A landscape with many valleys, sampled at points; each row gives a point and its height.
From any point a ball rolls to the lowest of the 2 points nearest to it. It stops when none of these is lower. Distance is the straight distance between rows; heights are no part of it.
z176 (h 29.2): [ 33   3  27  -9   2 -17  -4 -11   9  54   5 -29  23  17 -21  -2 -20  -6
 -19  28 -35  10]
z976 (h 18.6): [ -6  22   0  34 -25 -28  25  -7 -34  12 -32 -13  28 -33   8 -17 -21  39
 -29  14  39  -8]
z212 (h 54.5): [-22  -7 -55  10 -28 -12  -2  -9  19 -33  10 -36  16 -14 -31 -18 -52  25
 -18  -1 -14 -45]
z514 (h 29.1): [ -7  16  20  32 -30  -8  42  19 -36  -5 -25 -13   3 -25   6 -12   4  11
  24  11 -31   5]
z185 (h 64.4): [  9  20  29 -17  22  16   0   0  13  -1  -3 -11   5  25 -21 -38  25 -15
  -7  -3  41  60]
z365 (h 46.8): [-13  -1   6  -8  39  16  32   1   1  20  -6   3 -45 -24   3 -11   2 -16
  10  10 -49  52]
z602 (h 50.1): [  8  -7  37 -28   9 -13 -14 -15  31  -4  -2   8  14  25   0  -6 -23 -46
   6 -37  57  32]
z784 (h 42.6): [ 11 -20  13 -12   8  25  20 -21  15   4  -7 -24  21 -49  66  15   3  -7
  26 -23 -28 -21]
z609 (h 32.0): [ 30  -2 -41 -22 -16   3 -24  13  -7  -1   2  -4 -35  10 -24  29 -23 -39
  -1  35  19 -19]
z633 (h 19.5): [ 46  13  17   0  -1 -32 -19   2 -26  23 -10 -18  27  28 -15 -27 -14  19
 -27  22  45  -7]
z828 (h 91.0): [ -6   1   1   4  25  16 -13  -2  10  13  10  65 -21  -4  23  42  10  -1
  33 -40   3  20]
z151 (h 27.3): [  7  12 -43  -7 -32  16 -22   5 -10 -16   2  -3  37   5  13   0  -8  -8
  -6  10  -3  17]
z410 (h 26.0): [-12 -11  15  24  -3  34  13  -2  13  37 -26  24 -23 -37  27  37  16  15
  14  -5  16  -9]
z904 (h 56.0): [ 24 -15 -26 -20   6   3 -28  17   4 -49  44  16 -13  33  19  24  38 -45
 -29 -42 -22  -9]
z377 (h 48.7): [ -1 -35   2 -10 -22   1  13   7  16   7 -35  -2  10 -15  17  -6 -10 -32
  27  -3 -33  31]
z664 (h 61.5): [-14   4  -5 -13 -16   5  40   9  12  22 -54   1 -30 -27   5   9   2 -22
 -10  -5   7  53]
z806 (h 36.6): [ 27   5 -19 -39  -3  12 -17  19 -18 -26  21   4 -42  16 -13  16 -10 -49
   0  -1  32 -31]
z856 (h 62.0): [  7 -10 -14 -27 -11  14 -13  32  22 -49  10  31 -24  30   5   2  63 -42
 -29 -39 -15  24]
z412 (h 14.9): [ 16 -10   4   0   0   2  -2 -14  -3  24   0  -3   9  -2  -5  10 -30   7
  20  11   0   2]
z321 (h 54.7): [-12 -21   1  -9 -18  15 -21  20  10 -43  -9  17 -20  24   2   0  61 -14
   0 -12  -6  -6]
z835 (h 33.7): [-17  11  48  21  -2  -1  47   4 -20  22 -29  -6  -6 -32  14  -1  13   2
  14  16 -22  15]
z402 (h 58.3): [-20  24  23  21   0 -27  22   4 -18   6   9 -29 -12  -3 -35 -33   0  40
 -16  38 -59 -28]
z670 (h 69.1): [  1  -4  11  11 -24 -41   1  12 -33 -22  -3   8 -14  -3 -30 -13 -26  16
  35 -25  -6 -43]
z152 (h 26.7): [ 10 -12  25 -16  16  -4  -4  -8  22  37 -10  -2 -15  13 -25   9 -28 -11
   6   2   7  30]
z616 (h 37.4): [  0  20  51 -18  29 -27  16  -8   6  52 -13   1 -24  13 -28  22 -19   1
 -15   2 -10  28]
z537 (h 25.0): [ -5  13  23  -4  42   5   2 -17  -6 -10  40  -7  16  12 -15 -19 -18   2
  17   1  -6  15]
z551 (h 71.9): [ 14   4  37  -3   6 -38  10   4 -27   3   7 -23  -7   8 -40 -28 -36   1
  10 -12  -5 -27]
z899 (h 64.1): [  5  -5 -36  14 -47 -50 -41  13 -20 -12  -1  16 -18  21  -7  21  -1   5
 -15 -34  13 -74]
z965 (h 41.3): [-22 -24  30  19 -38   7   5  24   4  -7 -47  12   0 -13   7   1  29  10
  27  -4 -11 -14]
z342 (h 24.5): [-10 -18   2 -25  51   2  -3 -16   7  -9  40 -12 -15   3 -31  -6 -32 -17
  -4   3 -16  22]
z449 (h 54.9): [-10 -14 -15 -15 -20   1   9  17  40  13 -48  15 -10 -28  14   9   0 -48
   9 -28  -2  56]
z81 (h 64.6): [-19 -34 -22   2 -11   5  10   5  11 -17  -3 -44 -15 -15 -32 -19  -9   2
  -4  35 -39  -1]
z27 (h 55.8): [-19  28   5   3  13 -13  41  -4 -10  13  19 -37   8 -25 -11  -5 -25  22
 -44  34 -60 -22]
z48 (h 43.7): [ -8  49  46  15  33 -13  28 -10  -5  49   3  12  -4 -10  -5  10   3  19
 -20  17 -19  22]
z878 (h 11.3): [ 13  17  11  40  -4 -13   7  -6 -46  37   1 -12  -3   0   7   8  -5  23
  31  24 -15 -43]
z123 (h 57.0): [ 15   0 -32 -12  -4 -10 -35   4 -33   1  -3  44  31  24  25   7   9  17
 -24  26  69 -10]
z124 (h 51.5): [-22  14 -14  13   8  27 -27  -1  -9 -27   9  27   3   4   6  14  30  27
   3  17  31  -2]
z789 (h 33.5): [  3   8 -23  16 -42  -2 -21   1  -9  -3 -25  19  54   7  32  13   3   8
  -9  -4  18  -4]
z955 (h 6.7): [ 11   8 -19  22 -10  -9  -6 -11 -28  10  13 -10  18   5   7   5 -13  16
  28  10   0 -41]
z396 (h 24.3): [ 51  16  26  -1  -8 -10 -13  -2 -16  38  -1 -19  19  31 -20 -11  -8  -3
  -9  33   7  12]
z363 (h 49.1): [-13  18 -29  -5   3   9  30  -6  -1 -15  10 -30  28 -31   1   3 -44   6
 -18  19 -21   5]
z734 (h 38.4): [  2   1  -9  25 -64  -3 -16  17 -12 -14 -40  10  43   8  49  18  35  12
 -13 -28  -7 -15]
z252 (h 33.9): [-27 -17  17  28 -32  23   5  11   8   8 -28  19  -7 -14  30  41  33  20
  25 -10  -4 -26]
z61 (h 41.7): [-25 -10 -43   3 -15   3  10  -7  16 -33   0 -25  43 -33  -9  -6 -38   8
  -8   0 -25   3]
z700 (h 47.6): [ -9  13  13  26 -16   9 -20  10 -16 -37   1  31  14  15  20  -5  44  24
  15  -5  24 -10]
z499 (h 19.9): [ 12   7   4  11   0  27  22  -6 -17  53 -24  -2 -23 -34  31  36  12  19
   2  23  21   3]
z540 (h 60.8): [  0 -13 -20  13 -35 -43 -34   4 -20  -3 -17  22  17   8  -3   3 -14  24
  -5 -12  49 -52]
z725 (h 63.8): [ -8   1 -31   6   7 -19  -3  -6  15 -29  33 -52  15   6 -56 -29 -37  28
 -19  21  -3 -31]
z332 (h 48.5): [ -5  44  26  11  57  12  27 -13 -11  20  17  25  -2  -3  -5  -9  23  13
   7  12 -16  58]
z369 (h 54.1): [-18   1  -5 -21  12  -2  31  11  12  10 -35  -1 -33  -9  -6 -24   9 -28
   8   6 -23  67]
z129 (h 62.9): [ -4  18 -11   8  23  31  -5 -15  23  28  -4  38   8  -7  25   2   9  22
   6 -24  38  57]
z663 (h 45.0): [  3 -32  -2 -12  -9  17  19  -3   3  -3 -14  -7  10 -39  49   7 -11 -31
  27 -14 -58   9]
z296 (h 34.1): [ 14   7   4  -3  30   1  -8 -17  26  39  35 -25   3  21 -26  -2  -5  23
 -26  40 -34  -7]
z584 (h 26.4): [ 22 -22 -51 -18 -24   4 -40   9  23  -6  14  -5 -28  18 -18  32  -4 -42
  -2  15  -7 -30]
z912 (h 89.4): [ -4 -18 -13 -10  14  19 -23 -18  23   8  16  33  -6  -8  13  43  -8   1
  23 -27  -9   4]
z713 (h 43.6): [  8 -15  -9  -3  17  31 -25 -24  30 -14  45 -46   3  39 -21 -35  33   4
   4  30  -4 -33]
z4 (h 53.1): [-12  36  -6   5  18  -5  57 -10 -15  -5   1 -31   9 -48  10  11 -32   8
 -51  23 -29   7]
z879 (h 41.2): [ 11   3 -10 -51  22  26   5   6   3 -27  41   6 -37   8  -6   1 -10 -62
 -14 -14  41  -9]
z687 (h 78.4): [ -1 -33  42 -14   0 -10   7   8  13 -37   5 -37  -3  20 -31 -62  12 -15
   2   0   3 -11]
z394 (h 47.2): [-15 -14  15 -28  20  15   7   4  -3 -47  31  -1 -29  10  -7 -15   4 -36
  -1 -16   4 -22]
z931 (h 79.1): [-12  -6 -13 -20  24  14 -30 -12  68 -23  15  29  -2  10   7   6  11  -7
 -19 -48  36  36]
z160 (h 74.4): [ 13 -12  39 -21   6 -22  29  16 -16 -11  26 -41 -23  18 -37 -47 -14 -13
  -4 -11   0 -34]
z949 (h 15.6): [ 21  14   3  26 -16  15  26  -6 -35  48 -15 -16 -16 -14  25  25   9  12
  10  33 -12 -28]
z960 (h 70.1): [  3   0 -17 -11  26  21 -32 -10  45  13  12  41   9  11   9   6   9  17
   0 -37  56  40]
z298 (h 47.5): [-21 -10  16  10 -18  11   6  25  -2 -27 -33  19 -12  -1   9  -5  40  -8
  29  -5 -26  20]
z362 (h 24.4): [ -5  28   8  32 -27 -11  50  13 -40   3 -29 -38  14 -25  10 -12  -2  28
 -17  20 -10 -14]
z276 (h 54.8): [  1  16 -40   8  -3  27 -22  -1 -18  -3  -8  44  -6   5   6  10  22  27
 -22  31  60   6]
z660 (h 13.0): [ 15  21  -6  22 -14 -49  -5  -3 -48  23 -10  -7  24   1  -9 -28 -17  46
 -35  35  33 -20]
z761 (h 38.5): [-23  -6  -2 -15  65  14  23 -13  21  20  19   9 -44 -10 -23   0 -22  -9
  11   3 -27  37]
z9 (h 58.6): [  9 -10 -36   6 -11 -42 -49   1 -22 -12  -5  32  43  22  14  -2  -5  23
 -26   3  65 -41]
z525 (h 57.1): [ 15   5  36 -22  16   0  -7  -6  27   1   1   3   6  28   1 -23  18 -27
  -8 -34  74  40]
z390 (h 52.6): [  2 -19 -13 -32  20  13 -27   7   4 -53  45  15  -5  22   8   7  25 -34
   5 -29 -25 -24]
z716 (h 39.6): [ -8 -15  26 -19  22 -18 -11 -25  30  22  -5   8   4   4 -11  -5 -29 -35
  24 -32  14  52]
z625 (h 38.9): [ 23  -8   2   6  15  10 -24 -16   9   8  31 -35   6  31 -27 -21   7  20
  -9  37   8 -27]
z315 (h 66.8): [ -6  -7 -14  15 -43 -43 -13  22 -16 -22  -6   0 -12  -1  -7  12 -11   9
  16 -31 -12 -56]
z807 (h 86.7): [-24 -22  -7 -12   9  10 -16  -2  41 -14   5  16   5  -5  -4  22  -8  -3
   0 -26   2  18]
z195 (h 55.7): [-15  23   1  15  47  24  29 -20  21  30   8  22   2 -13  21  -7  10  22
  19 -20  -1  68]
z174 (h 17.4): [ 14 -12 -56 -11 -30  11 -31   9  22 -19  -1   8   5  -4  10  29  -8 -30
 -11  -1 -20  -6]
z345 (h 60.9): [-11 -16   7   8   2  -9   9   1  -4   3   0 -40  -2   7 -25 -32  -2  17
   0  30 -55  -9]
z247 (h 39.7): [-20 -20   5  18  -6  28  17  -3   5  -5 -13   6  -2 -45  53  34  30   5
  33 -16 -38 -30]
z135 (h 33.0): [ 12  13  37  -1  37   1  -9 -21 -26 -17  48  11  10  23   4 -18  -4  10
  12  -3  44  -6]
z104 (h 43.1): [ -9   9  -5  40 -46  -4 -15  14 -23 -24 -25  25  29  14  31   5  49  29
  21 -21  -1 -29]

For each start below, name the point where the ball stops.
z449: z955
z725: z660
z713: z660
z551: z174
z252: z955
z904: z174
z402: z61
z664: z342
z687: z174
